Points, in no order, along strands that fork, close into loops and pass close to each other.
Two points are linked if the straight distance between their rows is under 31.1.
gepep: [ -8 -34 -26 -20  20 -26   5  24 -13 -31  12 -10  -4  17  -5   3   2]
vegop: [-13 -34   7 -15   0 -34 -19   2 -18  -5  -3 -12  17 -11  -6  11  -4]
fuvi: [  4  -1 -21   6   8   5  15   7   7   5   3  -2  11  -1  -4  -2   3]
Vipo: [ -8  -1  10   8 -29  -8 -18 -21   0  24  -5 -10   6 -37   4  12 -14]
rudok: [  1  25  17  24 -19   8 -12 -27   4  27  -6   3   9 -26   7   9  -2]
nupon: [ -7 -25 -27 -14  20 -24   5  22  -4 -17  12  -4   4   9  -5   6   1]
Dovos: [  8  25 -16   3   5  39  14  17  18 -18   9  18 -39  41   0 -32  14]
dalok: [ -3   6 -15   9   7 -39   8   6   4  -4   9   7  26 -18   6   2  10]
zor: [  0   9   4  22 -12 -31  -3  -9   0   6   0   5  25 -27   8   7   8]
vogom: [ 16   9  -8  14   3  31  14  12   5  -7   0  11 -19  34  -2 -16  11]
Sil: [  0  -6 -36  10  15 -23  21  17  -6  -6  12  -3  26  -4  -2  -9  16]
bagi: [ 12  -4 -12   6  -1  26  12  11   3  -6   1   3 -12  23  -4 -10   6]
Babol: [  5  -4  -2 -12 -14  35   2   7   2 -12  -1   4 -28  25   3 -25   2]
Baz: [-11 -25   6 -35  23 -32  -9  21 -22 -40   7  -7 -11  17   0   3  -8]
bado: [  1  23  11   8  -4  19  -3 -16  19  25  -7   8  -4  -9   3   9  -7]
Kenu: [ -8 -16  -1   7  -9 -37 -18  -1  -8   3   1  -3  25 -24   1   7   4]
buf: [  9   4  -1  -5 -13  37  -1  10   3 -15   0   9 -30  34   1 -30   7]
gileg: [-11 -37  20 -26  15 -35 -17  14 -33 -28   2 -14   4   6  -8   8  -7]
zadiz: [ -5  -8   1  16 -17 -38 -12  -4  -7   2   0  -1  24 -27   4   7   4]
Tona: [  1  11  31   8 -22  30 -16 -23   8  32 -14   1 -19 -10   4  12 -12]
buz: [ 17  23 -12   9  10  35  21  11  14 -11   5  17 -30  39  -1 -22  12]
fofad: [-18 -39  11 -23   1 -37 -19   3 -23 -10  -1 -18  13 -15  -9  13  -9]
kapos: [-12 -24 -18 -12  23 -37  -4  17  -1 -13  11  -1  12   4  -4  10   2]
Digi: [  6  22 -12  11   2  23  20 -13  11  15  -5  -1  11  -7   0  -4   3]
Nireb: [  8  -2  -7  -3  -6  27  12   5   9  -1  -2   1 -12  15   0  -6  -1]
Kop: [  6  17  -5  -2  -2  38  -2  12  11 -16   6  15 -38  42   0 -36  12]
Kure: [-10 -20  21 -37  19 -32 -17  26 -31 -46   8 -11 -11  17  -4  -5 -11]
ton: [ -2   7  -7  14   3 -32   0   1   6   2   5   8  23 -21   7   3   8]
Nadi: [  7  21  23  -3 -17  40   1 -16  24  20 -12  10 -29   1   6   7 -12]
foga: [ 11  19 -15  16   6  25  23 -10   5  13  -5  -2  13   2  -1  -8  10]
tizaz: [ 10  -4 -25  15  14   4  17  14  -2   0   5  -3  12  13  -7  -8  10]
bila: [  4  20  22  10  -9  24 -10 -20  18  29  -8   6 -10  -8   4  11  -9]
let: [  4  27  -4   8  -1  21  12 -17  19  19  -5   3   5 -11   2   3  -4]
godet: [-10 -32  27 -34   5 -27 -19  18 -40 -33  -3 -18   1  -1  -9   6 -17]
zaru: [ 19  29  -8  21   7  39  23 -19   6  17  -9   2   6  13  -4 -12  13]
Lig: [-10 -21   1  -2   4 -36 -19   4  -8   0   3  -2  19 -10  -4   9   4]
kip: [ -4  -2 -17   2  12 -12   7   7  11   2   6   2  15  -5   0   3   1]
Leb: [ -7 -22  29 -36  12 -27 -22  27 -39 -43   3 -17  -6   9  -6  -6 -15]
nuza: [ -3   2 -30   7  11 -37  21  11   1  -8  11   1  28 -16   3  -3  14]
nis: [-10 -29 -10 -30  23 -27   0  19 -15 -35   9  -6  -9  18   0   5  -3]
Zake: [ 14  29  -3  13  -5  48  21 -22  14  20 -11   1  -1   5  -3  -7   1]
Nov: [  3  36  15  24 -12  10  -3 -30   9  25  -5   7   9 -22  10   8   0]
kosit: [  6  -9 -34  13  20 -11  15  20  -8  -5   8  -5  16  12  -9  -8  14]
Zamag: [  9  30  14   1 -13  50  10 -22  26  25 -12   7 -20  -3   4   9 -11]
bosuf: [  1  24   4  23  -7 -27  14 -18   5   7   0  11  21 -27  11   5  12]
vekil: [ -1  11  12  20 -27  -5 -12 -23  -1  20  -4  -3  13 -34   6   8  -3]
ves: [-13 -28  -3 -16  22 -35 -13  13  -9 -14   9  -2   8   8  -3  12   2]
daz: [ -3   0  24   7 -25  17 -19 -23   1  31 -10  -7  -8 -20   2  13 -14]
nitu: [  4  17  36   0 -22  38  -9 -21  14  27 -14   9 -31   1   8   9 -12]
Kuzi: [-13 -36   6 -18  21 -40 -17  13 -19 -19   6  -8   8   6  -8  12  -1]
kadin: [ -7  -4  19   1 -26   8 -18 -21  -1  29 -10  -9  -5 -28   2  12 -17]
Gegop: [ 10  30   4   4 -11  47  15 -22  22  24 -11   4  -9  -3   1   4  -7]
debe: [  2  -8  -2 -17 -10  26   6   5   9  -8  -3   5 -23  16   3  -9  -5]

A fork is a point with three links, a tip a point with one. Leave the first point through the second and follow the links. Name the first fork or tip that comes.
ton; dalok => kip
Vipo; kadin => Tona
fuvi; tizaz => zor
Kenu; Lig => fofad

A piece is all that can be reached along the links. How many separate loops has the piece of each point below (a circle has one, a figure eight two, a Y none), and how many tips (points with one link)?
bosuf => loops 0, tips 3
bado => loops 1, tips 1
Dovos => loops 1, tips 0
Leb => loops 1, tips 0
